Each row is a point on a tangle of strands that fork and nearly touch. The rows are in no order.
Two points are linked if the straight distance between their rows is under 95.1. Some points are linked to none.
(652): [ 10 -13   5 -10 -41 -32  19   0  14  17  16  23  -4  -5 -35  13   6  16
  17  12   3  13 -52 -26  20  44  23 -20  -4 -18  32   3 -20  24  41  25
   4  43 -40   3 -34]
(1140): [-21 -14 -14  19   5   4   1  35  -8 -43  11  24   0 -34 -17 -27   8 -23
   6   6  23  11 -17  22  12  41  13  30   7 -27 -22  18  -4  -4  -9 -16
 -38   2  26   8   7]
(104): [ -2 -13  23  13 -23  15  36  -7   2   7 -27  -9  -6   1   6  -3   3 -10
  -8 -19 -31   8  -7  25 -19 -11  22  -4   3 -20 -14   6  12  11  12   6
  19  13  -2  -8 -44]
(945): [-26   0 -26 -26 -20   6 -32  -9   8   0   2  16 -36  18  10 -21   7  23
  10   4   5  -3  -7   1  27  41   7 -14  14  17   7   7 -10 -37  14  32
  -2  56 -16   2  -8]
(693): [ 16   4 -10 -19  -9  -1  -7 -47   6  11  11  12 -31   5  28  14 -21 -34
  19  -2  14  13  44   1   4   2  -7 -38   5   0  -3  28   6 -25  16   2
 -24  21  -2 -10  26]
(1330): [ 11  -4  -6  11   7  -5  -7  -6  10  15   3  20  36 -28  -4  21 -16  37
  16  33   6 -37  22  -5  16 -19 -11  16 -18  18  40   7 -17   4 -36 -17
   5 -17 -27  -3  74]
(548): [ 20  21  -7  18  20   4 -11  11 -13 -13 -29 -34 -11  13  27   9 -21 -24
 -15 -10  14 -22  35  18 -28  -9   8  20  19   9  -2 -19  20 -28 -17 -24
 -18 -28  10   2  18]
(578): [ 19   7   5  34  18  13  -3  30 -12 -10 -36 -32  11   0  -1  10  -7  -3
 -12   4   6 -25  14  14 -31   6   7  28   4   2   8 -28  14   2 -14 -24
  -2 -26   3   1   1]
(1167): [ 29  -7   2 -26  -3 -27  -3  -1 -14 -13   8   1 -13   1   6  16   2 -27
   5  -5  17   5 -22  -9   3  30  29 -36  14 -28  18  -7  15   9  49  14
 -38  13  -8  -6 -39]
(1154): [-45  10 -25  -9 -24 -16 -13  23  15   0  11  22 -25  23 -16 -27  18  45
 -13  -4   6  15 -61  -6  37  35  23  23  15   3   6  -4 -31 -24   7  36
  16  44 -26  13 -27]
(73): [ 25  -6  -9 -27  -2 -20   4  -3   8  -4 -27 -14   5  25  11   0  25 -12
 -19   4  -8 -15 -33 -26   8  -1   2 -39   3 -18  18 -13   7  -1  46  47
  16  27 -18  -4 -60]
(1058): [  3  13  31  13  -6  25  30  -7   7  28   3 -37 -24  12   8 -16   6 -28
  -1 -59 -36  21   3  25 -58 -24   3  26   5  12 -49 -17  19   2 -16 -21
   1   4  19  -4 -42]
(1274): [-29 -10 -18  22   4  11  -3  13  10  -3 -24  19  20 -19 -25 -15  -3  38
  -6  29  -1 -10 -10  19  20   3   2  26  15  13  17  32 -39 -12 -23  20
   9   7 -13   1  42]
(621): [  7 -10  14  24 -17  34  -4   3  10  31  -4 -29 -31 -10 -20   9  -4  13
  27   8  10  -2  -2   8 -45  41   3  22 -14 -11   4 -35  13  13  -7 -32
   9   6 -43  17   0]
(997): [ 21 -18   8  -2 -17  -4  27 -52   9  13  -8  27  24 -11  10  33 -16 -23
   4  20 -12  -5  38  -1   9 -41  -3 -39  -8 -17   9  37   9   8  14  -4
   6   2  -6 -21  28]
(373): [ -2  11   7  35  26  32  22   9   2 -22   7   6  62 -14 -11   0  -5 -12
  -8   4  -8 -16   7   8 -10 -18 -30  16 -26  12   2  11  -8  21 -62 -37
  31 -26  38 -10  27]
(458): [ 12   1 -21 -15  24  -5 -43  25 -19 -22  21 -40 -14   2  12 -20  -7   4
  -6  -9  30 -18  -3 -15  -2  26   8  20  -1   7   5 -39  11 -12   4 -12
 -58  -2   5  22   2]
(653): [ -2  11  -3  -8   9 -38  -8  23 -28 -26   7  13 -18  -2   9  17 -21   4
   7 -13  15  11  -1  19  13  17  47   1  36   8  16  -1   4   4   9 -13
 -47 -31  13  -5   6]
(541): [ 25 -14  -2 -24  19  -6  -1 -28  -7  -4  20  -2  10   5   9  -4   0 -17
   2  12  12   0  26 -40  17 -11 -24 -22 -24  -7  -6   8   6   1  21   3
 -25  -9   6   0  12]
(145): [-23  -1  33 -11 -34 -22  37 -14   8  16  44  35   3  -9  -7  12   6   3
  15 -23 -23  41  -6  -8  16 -19  -3 -15 -17 -21 -27  11   0  26   4  -6
  23   5   7  -7 -25]
(105): [  7  17  -9 -21  23 -28 -18   9 -29 -35 -20   9 -26  19  25   9 -10 -13
 -14 -22  14  -1   0  25   8  -1  42  -8  46  -6   5   4  16 -18  22   7
 -40 -22  24  -9 -17]
(160): [-15  -9   9 -13  20   9  -6 -19  -1   6  20   6  36   5  -7 -10  12  19
 -10  15 -17  -5  22 -33  21 -42 -54  -8 -30  12  -3  18 -10   8 -22   2
  32  -9  11   4  34]
(115): [-33 -10 -34   1   3   7 -23  23   0 -39   9  31 -20 -16  -4 -33  11  -2
   2   2  24   1 -19  25  23  40  22  21  23 -15 -20  18  -7 -29   5  11
 -38  22  16  10  15]
(243): [ -7  19   8   3  25  -9   0  46  -2 -13  30 -19  22 -10 -19 -33  30 -23
 -27 -30   9  24 -44 -17  -6 -11 -33  13 -11 -20 -26 -17   1  29 -13   0
   4  -4  30  19 -49]
(697): [-41  -5 -11   1  -7  -5  -3  -4   9 -10  28  43  -2 -21  -2 -17   9 -14
   7  -1  10  26  16  13  34 -10 -19   5  -1 -10 -34  38 -15 -19 -19  -3
  -9   5  25   8  39]
(838): [  2  12   0 -18   1  25 -24 -12   8  21  30 -39 -51  24   1 -33  12 -23
   5 -25   2  21   6 -13 -41  18 -25  24  -4  26 -40 -22  10 -27 -10 -17
 -21  14   2  30   1]
(448): [ 15  -1 -17 -23  -6 -16 -25 -18 -11  -2  -7   9 -35   4  11  22 -19   6
  28   6  16  -8   7   2   7  37  35 -31  25  18  37   1  -1 -10  29  11
 -35  23 -20 -15  13]
(586): [-25 -13  17  -8 -18 -23  17   5  -1  -1  46  43  19 -17 -23   2  15  22
  17   5  -7  29 -21 -19  37  -1 -12  -5 -22 -22  -8  21 -10  25   7   2
  15   1   4  -3  -5]
(421): [-35 -11 -10  -4   8   9  -2 -13   9  -7  20  23  23 -14  -9 -24  11  -2
  -8  17  -4   9  16 -10  31 -24 -46   3 -22  -6 -21  41 -16 -15 -25   4
  15  10  20   8  46]
(162): [ 29   0 -18 -41  -3 -13 -24 -17 -14  -8   8   5 -35   6  14   6  -3 -25
  24   1  23 -10  -2 -11   6  50  19 -47  14  -2  30  -5  14 -13  43  21
 -38  43 -13 -21 -27]
(194): [ 18  15 -29 -48   9  -8 -50  -4 -14 -12  -2 -15 -38  18  16  -5  10   0
   8   0  27 -32 -20 -11   6  41  11 -30  22  17  33 -23  14 -22  34  32
 -36  39 -19  -3 -31]
(816): [  0  -2 -23  -5  -5  -1 -22 -11  14  10  32  -3 -12 -21  19  -2 -31   5
  25   6  28 -13  35   1  10   9  -2   4 -11  14   3   0  -6 -20 -19 -21
 -39   9 -13  10  67]
(161): [ -7  12 -11   7   8  -1 -24  11  -6   2 -22  -6  -9   0  13  -4 -13  28
  -8   6   8 -10  16  16   6  -6   7  14  17  29  12  -1 -12 -11 -15   4
  -2 -16  -3   9  31]
(30): [-25 -16   0 -28 -15 -40   4 -14  -5  -3  38  55   6   4  -2  16  14  10
  21   5   1  28   3 -26  51 -14 -11 -26 -15 -22  -5  25  -4  -3  29  20
   4  16   3 -12  11]
(848): [ 20   4   2 -23  19 -18   5  -4   1   4 -19 -32  12  24  20  -9  17  -5
 -35 -16 -22  -4 -19 -25  -5 -45 -10 -29   1  -8  -5 -22  13   6  33  39
  24  -6   2   1 -51]
(99): [  2  13  14  30   5   5   0  21   1  23 -27 -12  16  -1 -39  14  -1  56
   2  13 -12 -11 -24  10 -13   2  19  31  11  28  29 -21 -23  33 -18   0
  29 -24 -28  -6  -9]
(480): [-25   9  -9   5   9  32 -26   5  10   6  -3 -21 -19  11   3 -42  11   2
 -15 -10  -5  10  10   3  -7  -3 -28  25   2  27 -38  -4  -8 -25 -27   2
  15  -3  15  26   6]
(991): [ 16  -8  17   3  -3 -38  16  13 -19  -7  23  28  27 -21 -20  25 -13  12
  20  11   7   2 -12   0  18  17  29  -1   2  -7  26   4  -3  37  11 -19
 -30 -33   0  -6   4]
(1138): [-12  -7  11  -8 -34  -8   9 -37   9  25  -6  35   5   2   8  27 -10   9
  13  10 -20  14  35   2  25 -31  -9 -31  -3  -6   5  44 -10  -9   9   8
  30  24 -13  -9  31]
(481): [-28   7 -22 -12 -25   2 -11 -11  14   1 -40  29 -30  32   6  -4   9  23
  -1  11  -9   1  -9  16  25  28  14  -3  30  13  14  25 -18 -46  10  41
  32  50 -14  -5 -10]
(439): [-47  16  -7  12  -3   0 -18  44   1  -9   6  15  -8  -2 -24 -33  18  36
 -14 -12   0  25 -45  16  20  16  15  35  23   5 -13  -5 -22   4 -21  17
  13  -2   8  12 -24]
(125): [ 26 -19   7  26  -4  25  28 -18   1  -1 -25 -10  21 -12   1  12 -13 -28
  -4  27  -2 -23  23   2 -25  -9 -12  -7 -18 -20   4   9  11   4  -1 -23
   9 -10  -6  -3  18]
(259): [ 12 -33  19   4 -16  -4  31 -18   3   3  -7  27  40 -16 -34  19   7  16
   5  38 -25 -11 -18 -21   8   1   6 -18 -11 -21  26  21  -7  37  16   4
  21  -1 -19 -14   0]
(633): [ 25  -9 -10  -9  12 -24 -19 -22   0  15  -2   5  19  -3  12  30 -15  19
  15  30  10 -35  38 -25  20 -28  -6 -16 -15  15  34  -2  -2   7   3  -5
  -7 -20 -20  -7  59]
(1147): [ 19 -17  27  14  -8 -15  26  10  -5   3  20  23  44 -29 -43  16   3  22
  10  21  -8  -7 -32 -12   4  17  16   3 -10 -13  29   4  -8  53   4 -12
  -2 -22 -13  -6 -11]
(417): [-13   7   3 -32 -19 -45  17  -5  10  16  11  16  -5  30  21   4  10  13
 -16 -20 -17  26 -20 -24  25 -34  -2 -34  -6 -10   0 -10  -9   0  26  36
  38  15  -4  -3 -39]
(1284): [  7   5  18  -2 -12  13  -4  23  -8 -18  14 -17 -42  -6  -5 -18   6 -41
  -6 -32   6  15 -19  17 -29  42  21  17  14 -38 -21  -3  18 -13  13 -26
 -40  20  19  18 -49]
(594): [ 23  -6  -3  -5  30  -2 -17  15 -14 -13  22 -38  14   1   1 -17   2 -19
  -3  -2  20 -13  14 -27  -6   6 -22  24 -22   2 -15 -30  11   0  -6 -21
 -35 -21  16  16   3]
(382): [ -3  -4 -22   0  27  -3   6  -2  -6 -51   1  19 -12  -2  16 -20   6 -64
 -10  -8  27  15   9  12  11  -5   2   3  18 -37 -38  31  16 -34   6  -4
 -39 -11  42  -5   2]
(651): [-11 -22  24  21  14  24  50 -20  -5 -11  -7  -2  47  -7  -4 -11   8 -27
 -19  -4 -37  -7  -5  10 -22 -42 -16  -8 -19 -17 -23  17  14  30 -16  -6
  34  -8  31 -21 -20]
(297): [ 32  -1 -24  23   5  -5  -1   8   0 -11 -50  -8   3 -10  -1  22 -25  -6
  -6  31  25 -42  10  23  -8  18  28  16  28  12  37   5  -9 -24   3   0
 -23  -8 -25  -9  48]
(1126): [-26  25  15   9  19   6  -3  16   1   4  24  21  42  -3  -9   7   8  34
   0 -19 -16  21   1   5  21 -32 -20   8 -14  32  -4  -1 -14  35 -43 -12
  31 -34  36  -8   0]
(1088): [-26   2   0   0 -22  -6  20  -4   9   0 -47  25 -10  32   2   4   7  25
 -14   2 -31  12 -18  19  14 -10  22  -4  25   1   3  19 -14 -19  15  36
  50  21  -5 -14 -28]
(401): [ 10 -10   6 -13  14  11 -10 -25   0  24   2 -21  15  13   1  -4  12  21
  -7  16 -13 -10  19 -41   2 -34 -43 -13 -28  16  -4 -11   1   6   4  11
  32 -12  -7   6  13]
(482): [ 16  -5   2  20   1  17  15 -11  10  -2   4  14  47 -38  -5   9 -15  -7
  -6  36   7 -33  18  -6   3 -17 -25   8 -30  -8  27  25  -4   4 -44 -28
  18 -12  -8  -7  66]
(1079): [  3  -5  -8 -29 -25 -54   7  -7   2   7  15  36   2  11  -9  24  13  10
  15  10   6  13 -35 -29  38  13  15 -40  -2 -12  31   3 -13   6  50  43
   1  37 -26 -10 -29]
(557): [-15 -11  -8  -1   1  -7  14  -7  -2 -28  15  38 -11 -13   5  -5   2 -36
   9   1  15  27  12   7  19   2   2  -6   3 -31 -29  36   0 -15  10   1
 -20   2  25  -4  13]
(307): [  4   8   8   6 -11 -33   5   5 -18   0  13  23   0 -17   1  35 -37  12
  24  -1   9   3  21  18  12   9  39   1  12  13  21   8  -6  21  -7 -26
 -29 -32   3 -12  30]
(450): [-17   3 -16   4 -17  19 -29 -19  22  32 -18   1 -13  -5  10   4  -7  31
   8  21   4  -8  28   8  11 -13 -16  -4  -3  21  15  20 -20 -28 -15  15
  20  25 -30  10  60]
(44): [  1   3  16  27 -17  11   5  -4   7  36 -40 -12 -19   2 -23  32  -6  44
  15  10 -15  -6  -5  21 -30   5  31  16  15  19  20 -18  -7  22  -4  -9
  32 -12 -43  -5  -2]
(166): [ -9 -10  21   2  14   6  40   4  -2  -5   2 -16  32   2  -2 -20  21 -26
 -27 -26 -32  11 -26  -7 -17 -40 -15  -5 -14 -23 -35  -5  12  24   0  12
  31  -2  27 -10 -54]
(72): [ 13 -13 -28 -16  19 -10 -30 -19  10   3  16   0  10 -10  21  -1 -16  15
  14  27  26 -30  36 -22  32  -5 -10 -12 -17   8  18   5  -7 -15   2   4
 -41  12 -12  -2  60]
(876): [-47  -4 -35 -14 -18 -18 -16  22   7 -23  26  44 -20  12  -3 -30  32  22
  -4  -1  16  14 -50 -12  41  30   6   9   3 -15 -16  -2 -17 -34  19  39
   3  46  -2   5 -17]
(1100): [-20   2  -5 -22  -4 -17  -6 -20   1   6  -4  24 -14  18  21   5  -3   6
  -1  -2 -12  21  27   0  30 -30 -11 -24   9   5 -11  28  -7 -23  10  23
  14   4  10  -3  14]
(805): [ -2  12  -8 -21 -16  -7  -1 -32   4   2 -17  18 -32  18  34  12 -16 -11
   4 -13  -8  11  29  25   8  -7  14 -33  24   4  -6  27   5 -29  18  16
   0  13   5 -10   2]
(906): [-12 -17  -2  27  12  -6  24  33 -14 -45   3  38  33 -31 -27  -2   5 -13
   4  19  14   5 -21  17  12  19  10  20   4 -31  -1  29  -8  17  -7 -12
 -21 -21  26 -11   8]
(944): [ 19  22   0   8  21  -3 -16  17 -23  -5 -12 -47 -32  21  17  25 -23 -23
  -3 -25  14 -20  32   8 -50   4   9  29  16   5   2 -61  41 -27 -10 -39
 -26 -24   1   9   4]
(890): [-37  24  -2   4  -2  23 -33  32   8   6   5 -21 -21   7  -9 -45  16  23
 -21 -22  -5  21 -24   8   3  13   0  34  10  18 -25 -19 -16  -6 -28   7
  25   4   9  27 -31]
(183): [  7 -11 -26 -10  31   3   0 -12   3 -29  18  -5   8   2  11 -30   2 -59
 -14   9  31   4  25 -17  15  -8 -27   7  -6  -9 -34  24   4 -32  -7  -3
 -44  -5  33   5  30]
(1156): [ 25   9 -10  33  -6  -8  18  24 -11 -26 -27  -4  21 -25   4  23 -35 -28
  -4  16  26 -23  23  23  -1  16  23  27  14  -7  23   6   5 -11 -23 -22
 -25 -25   1 -11  45]
(1295): [-35  -7  -6  12 -21  21 -16   2  20  23  -5  12  -4  -8 -15 -14   1  48
   7  18 -14   3   6   3  21  10  -5  14  -8  12   2  19 -30  -9 -24  11
  24  21 -22  12  30]
(1341): [  9 -18  14  -1 -29   0  12   7   5   6  18   4  -5 -20 -26  -2   5   2
  16  11   7  16 -31 -17   5  41  11  -7 -14 -28   6   4  -3  26  22   0
  -8  23 -20   7 -27]
(585): [  5  13 -31 -37  25  -7 -56  14 -17 -31  13 -21 -31  18  19 -26   6  -1
 -14 -17  30 -22 -18  -6  10  26  16  -3  24   5  10 -22  17 -26  23  14
 -56  15  10  18 -23]
(398): [-15  -1  14  15  15  -7  28  33 -12 -39  28  33  38 -28 -26   0  21 -17
   5 -11   3  20 -28   8   8  -3  -5  11 -15 -28 -18   7   1  39 -13 -20
  -5 -33  42 -13 -21]
(1221): [ 19  -3  14 -13  36  -9   8  -5 -14  -3  -7 -27  42  15   8   3  11  -7
 -28  -3 -18 -12  -1 -26  -7 -54 -19 -21 -11   4  -5 -21  14  26  12  15
  15 -38  19 -11 -23]
(1223): [-17   3  26 -21 -23 -22  34 -34   3  20  36  28 -10   8  15  14  -6 -13
  17 -32 -27  43  25   5  11 -37  -7 -18  -8   0 -40  23   6   4   8  -2
   3  -3  17  -8  -2]
(241): [ -2  -1  -2  29  20  -1  -1  14   1   5 -36   4  31  -6 -32   6  -5  52
  -2  29 -10 -26 -12  10   5  -6   6  27  15  32  34   8 -34  10 -22   9
  21 -25 -15  -6  31]
(1326): [-17  -7  14   2  -6   8  27  12   8   2  -5 -21  20  13  -9 -26  22  -4
 -35  -6 -27   9 -44 -22  -7 -22 -19  -6 -19 -27 -20 -10  -1  14   4  25
  57  19   2   0 -56]
(509): [-15  -3   6  18 -13  20  18  -5   5  -1 -47   6   4   6   1  -4  -3   5
 -18   6 -29   6   2  28  -8 -21   4  -1  12  -5  -7  25  -6  -2  -5  14
  40   2   5  -6  -6]
(391): [-31  -5 -32 -25 -10  11 -30  -5  10 -15  27  23 -36   4  13 -32   7  -3
   6  -6  18   8   1   6  29  41   5  -4  11  -2 -20  13  -4 -38   9  18
 -26  47   7  14   6]
(717): [ 27   1 -18   2   6 -30 -12  -5 -12  -8 -30   7 -13   2   8  34 -30   2
  14  17  20 -28  14  15   6  15  44  -7  37  19  43   6  -9  -9  19   3
 -37  -9 -17 -15  36]
(677): [ 12 -12 -19 -12  40   7  -7 -19   0 -15  11 -14  26   9  10 -25   0 -26
 -16  19  16 -15  30 -36  12 -25 -45  -2 -22   5 -18  13   0 -13  -8   3
 -20 -16  20   6  38]
(1025): [ 30 -16  22  20  -3  13  27 -10  -8   3  -4 -21  15  -7   4  11  -4 -29
   5  -1  -6 -11  17  -1 -34  -2   2   2 -17 -19  -9 -14  25  21   3 -32
 -12 -17   1  -4 -15]
(1212): [  1 -13   9   3  -6  19   6   7   5   5 -21 -21   8   8 -18 -16  20  14
 -20  17 -15  -2 -28 -24  -5   6 -12  -2 -15 -15   2  -8  -6  13  11  22
  37   8 -14   6 -31]
(233): [-12  25  -8  12  12 -17 -19  28 -19 -17 -23   4  -8  -2  16   6 -25  10
 -11 -11   9   1  10  42   8  -1  33  20  41  28  11   4  -7 -13 -19  -9
 -21 -32  16   1  23]
(141): [ 16   5  -1 -22 -23   2 -11 -33  -2  19 -25 -10 -56  17  25  32 -12  -4
  26 -14 -12  -7   9  18 -33  15  31 -38  23  14  18 -18  19 -11  28   4
   3  21 -32 -14 -21]
(759): [-37  -4 -11   5 -23  12 -12   7  19  12  -5  11 -13   6 -27 -26  10  52
   0  15  -7  14 -27  -2  27  37  13  25   6   6   4   8 -33 -12  -9  25
  22  37 -28  14  -5]
(1320): [ 15 -15   2 -22  -8  -2  16 -48   9  10  24  10  -9  11  11   0  -3 -36
  13   3   0  20  33 -26   7  -6 -26 -28 -16 -16 -23  27   7 -13  23   5
 -16  16   9  -5   9]
(850): [ -6 -23 -23 -11  11  -1 -22   2   6  -8   4   0  10  -4  -7 -19  12  34
   4  24   7 -11  -6 -23  33  17  -7  -1  -7   3  14   3 -17  -4  17  27
 -13  19 -11   8  16]
(609): [ -7   8  31  19  -8  15  29  11   5  20 -11 -33  -3  -3   6  -4   7  -9
 -16 -54 -33  13 -14  30 -39 -30  19  15   8  -6 -23 -21  15  21  -8  -5
  17   0  11  -8 -65]
(957): [ -1  14  15  17   2  19  17  -6   3  13  -9 -18  -9   9  17  -7 -10 -18
  -4 -26 -19  14  25  25 -33 -27  -7  13   5  18 -37   1   7  -2 -23 -21
   6 -17  20   0  -8]
(916): [  6   2  20  16  21  -3  28  18 -14 -23  16  10  51 -11  -8  11   1 -19
  -4 -13 -10   4  -1   5  -1 -22  -5   4 -11  -6 -10  -5   9  36 -21 -27
  -1 -40  46 -15 -22]
(23): [ 15  -4   5  20  20  -7   0  42 -16 -20 -16 -15  29  -9 -20  -2   3  12
  -9  12   6 -13 -21   1  -2  17  12  26   6  -5  21 -14  -6  21   1  -7
 -20 -24   5   2 -11]
(1000): [  8  -3  10   7 -21   1   1 -29  11  39 -40  -4 -29  10   5  42  -6  28
  23  12 -17 -14  20  16 -23 -13  20 -21   9  19  17 -12   5  11   9   0
  29  -2 -43  -7  16]
(181): [  9  20   7 -32  -9   6 -19 -14  -3  20  27 -33 -60  25  17  -7  -6 -13
   8 -36  -2  19   0  -7 -36  14  -3  -5   4  19 -20 -22  16 -18  12  -7
 -16  11  -9  20 -19]
(885): [ 25   0  15  33  25   8  -3  45  -6   2 -11 -34  45  -9 -33  10  10  17
  -7  12   3 -29 -27 -15 -30  11  -2  30 -15  -3  29 -45   6  39 -16 -21
   9 -32 -12   0 -21]
(1001): [  3  18   8  17  12  15  -9  10  -6  18   8 -38 -32   7   3  14 -19 -12
  18 -24  11   2  24  11 -52  11 -10  39  -1  24 -14 -55  24  -9 -31 -52
  -7 -18  -6  15  17]
(195): [ -3   0  11  28  22  38  34 -13   4  -5  -2 -15  40  -5  -4 -16   0 -38
 -18   4 -22  -3  11   5 -30 -37 -45   9 -20   5 -28  19   2   8 -42 -24
  30 -17  40  -8  15]
(649): [-11 -10 -10 -21  -4 -37   4  -2  -7 -15  -2  43   0  13  -3  16  14  12
   9  11   1  16 -16 -12  37   1  14 -23  15 -13  14  16  -7  -9  43  40
   1  13  -2 -16  -9]
(710): [  0  12 -30 -12  14  15 -42 -10   3  -5 -19 -16 -31  15  32 -16  -8   2
 -14   1  17 -20  25  11   0   1   0   0  20  28  -1   1   2 -41  -3  10
 -17   4   1  15  32]
(747): [ 18   0  -8 -36 -13  -4  12 -20  17   8 -14 -18 -12  39  30 -13  24 -24
 -20 -14 -14  -3 -20 -21  -8   1 -15 -35 -12 -17  -1 -16  15 -27  39  37
  28  44 -12  -3 -71]
(1318): [  5 -14   5  17  -5  17  34 -12   3 -19  -9   9  10 -17   6  -7  -9 -46
  -6  11   3   6  16  15  -2  -5 -11  -6  -5 -30 -19  36   2  -4  -2 -16
  -5   0  21  -5  10]
(1015): [-47   4   5  13  -7 -17  14  27  -5 -15  -3  43   8  -2 -26  -3  18  30
  -4  -1 -13  28 -38   9  23  -5   9  17  13  -6 -10  17 -20   7  -4  22
  31  -8  11  -8 -15]
(861): [ 32 -19  25   6   5  11  35  -9  -4   4  -2 -44   8   3   9  -3  12 -45
 -15 -27 -18  -7   3   0 -43 -18   3  -3 -10 -31 -20 -19  32   8  21  -8
 -20  -2   8  -6 -51]
(368): [ 20   6  28  20  -6   3   4  18   2  28  16 -17  25 -18 -28  18   3  27
  12   0  -3  -7 -21 -14 -25   2   1  11 -28   0  22 -39   8  55 -15 -28
  17 -24 -28   5 -22]
(919): [  4  18  -9 -52 -18   5 -27 -28  -9  12  16 -14 -73  23  26  14 -18 -14
  24 -34  -3   7   8  -1 -29  20  12 -39  21  25   9 -15  20 -30  21   0
 -15  24 -13  -3 -23]
(1297): [ 17  17  12   0  25  -3 -17  32  -7   2  25 -43  15  -2  -8 -16  13 -11
 -19 -23  10   5 -16 -21 -21 -12 -28  17 -18   3 -11 -38   7  22  -8 -13
 -12 -18  17  20 -33]
(802): [  3  31   7  30   6  27  11   0  10  21  -4 -26 -11   6  14   4 -16 -31
   3 -23   0   6  33  25 -48 -20 -24  37  -5  35 -34 -19  13 -16 -47 -44
   5 -23  13   6  29]
(492): [ -6   3 -31 -24   2  15 -40 -31  14  18  -7  -8 -22  16  28 -14   4  15
   0   6   8 -13  37 -10  17  -5 -27 -16  -1  30  -3   7  -8 -42   2  24
   3  32 -15  14  37]
(933): [ 26  -8  10 -16   6 -13  15   1  -7 -10   4 -16   3   3   9   1  11 -31
 -12 -16   1   5 -15  -8  -9   4   7 -20   1 -35  -6  -6  21   8  38   9
 -24   1   3   2 -49]
(1315): [ 24   2 -11   1 -13   3 -10 -26   6  15 -57  -3 -35  16  16  35  -6   2
  15  15  -1 -25  15  26 -25   9  27 -23  30  17  27  -1   6 -15  25  12
   9  14 -33 -13   5]
(1179): [ 17 -12   3   6  -1  37  -2  -5   5   8 -31 -32 -11  10   2 -10  10  -1
  -8  10  -7 -10   2  -6 -25   8 -13  -3  -9  -8  -6  -8   7  -9  10   8
  22   7 -12  10 -16]
(120): [  9  -6  17  -4 -26  16  -6   8  -1   2  24 -21 -36 -12  -9 -10   2 -20
  10 -13  10  19 -19  -1 -21  51  13   1  -5 -24  -9  -7   8   4  16 -17
 -24  28  -7  20 -33]
(617): [ -4   8 -11 -30   8 -35  -6   6 -14 -27 -11  30 -18  21  18   8   7  -4
  -7 -10   6  10 -17   8  25  -5  26 -22  33 -13   1  10  10 -14  40  40
 -12  -3  13 -14 -25]
(964): [ 24 -36  12 -10 -18   0  18 -23   7   8  -4   6  23  -3 -19  11  14  -2
   6  38 -14 -10 -12 -38  11  11 -11 -37 -31 -27  21   7   0  24  39  19
  21  23 -19  -6 -13]
(56): [ -5  11  11  19 -11  12 -13  10  -4  24   6 -22 -34  -8  -4  20 -21  20
  30 -11   8   3  13  18 -40  19  14  23  -3  17   9 -41  12  13 -25 -43
   5 -19 -25   9  13]
(1092): [ 10 -16  -2  23  -8  35  15 -11  12  -4 -36  -1  27 -24  -7   2 -11 -11
 -18  49   4 -25   4   5  -8  -9 -18  -1 -11 -15  22  33 -10  -8 -17   0
  26   7 -16  -5  52]
(851): [-38  27  16  11   2 -16  11  26  -2   5   6  28  24   0 -13   8   8  40
  -6 -22 -22  33 -25  18  20 -32   4   5  12  17  -4   1 -15  35 -22  10
  39 -25  24 -18 -24]
(643): [  8  -4 -20  16 -10  34  -7  -6  25  12  17 -19  -7 -30  10 -12 -21 -21
   9  20  35 -15  25   7 -14  14 -24  26 -26   3  -9  -2  -2 -30 -31 -29
 -15  14 -17  18  68]
(1270): [ 21  -6  10   1  37  10   1  -8  -9   7 -10 -23  46   9   0   8   7  12
 -17  20 -14 -30  13 -28 -14 -45 -30 -12 -24  15  11 -22   9  30  -9  -4
  33 -40   7  -9   9]
(1194): [  1  20  11  20  29  25  -1  13   4  -4  28   2  53  -7 -14   6   4  19
   3 -15 -11  -7   4  -9  -2 -19 -33  20 -34  31   6 -16  -7  37 -54 -33
  27 -38  32  -4   7]
(762): [ 13  14  19  -6 -19 -12 -12   5   3  41  31 -26 -18 -10 -10  10  -2  22
  11 -12   7   6 -18 -25 -18   3  -4 -12 -20   5  12 -39   6  38   6 -11
   7  -6 -37  21 -22]
(1321): [  4  16  35  19 -16  -5  16  10  -4  28  10   1  20 -13 -11  30  -6  27
  11 -21 -17   8  -7  16 -17 -17  22   1  -4  16   8 -24   7  56 -14 -23
  13 -35  -7 -11 -28]
(227): [  5  10   5  26  -1  -4  10  19  -8 -11   4  13  26 -22   0  14 -25  -2
  11   4  11  -8  23  20   8   5   9  21  -7   9  14   5  -7  13 -38 -34
 -11 -35  13  -5  35]
(267): [-15  20 -14  21   3  33 -23  10  13  14   4 -25 -21  -5  10 -26  -8 -11
  -2 -14  12  -1  27  22 -26   2 -23  43   2  37 -30 -14  -7 -30 -54 -32
  -3  -9  10  24  40]

Follow the links from the first point to the second, and from the first to the third. Name the last point that the two ways share.
(141), (1223), (585) => (653)
(1221), (964), (586) => (307)
(1025), (243), (30) => (162)
(643), (161), (120) => (653)
(997), (1330), (1147) => (125)
(1270), (585), (307) => (162)
(851), (609), (23) => (802)

A fork is a point with three links. Follow the links from the first point to the second and name the forks in between, in order.
(1058), (1212) => (802)
(1079), (693) => (649), (653), (307), (162), (125), (557)
(1318), (585) => (125), (162)
(439), (762) => (802), (1001), (368)
(1320), (848) => (557)
(181), (653) => (1295)
(183), (816) => (557), (125)
(297), (125) => (162)

Name the points in between on the shortest way along the links from the first point to the second, in order.
(890), (23) => (480), (267), (802), (1001), (944), (548), (578)
(651), (368) => (195), (373), (1194), (1126), (851), (1015), (439), (890), (480), (267), (802), (1001), (944), (548), (578), (23), (885)
(297), (677) => (717), (448), (162), (1167), (933), (861), (1025), (125), (1318), (557), (382), (183)
(933), (710) => (1167), (162), (448), (717), (297), (1156), (227), (307), (653), (233), (161)
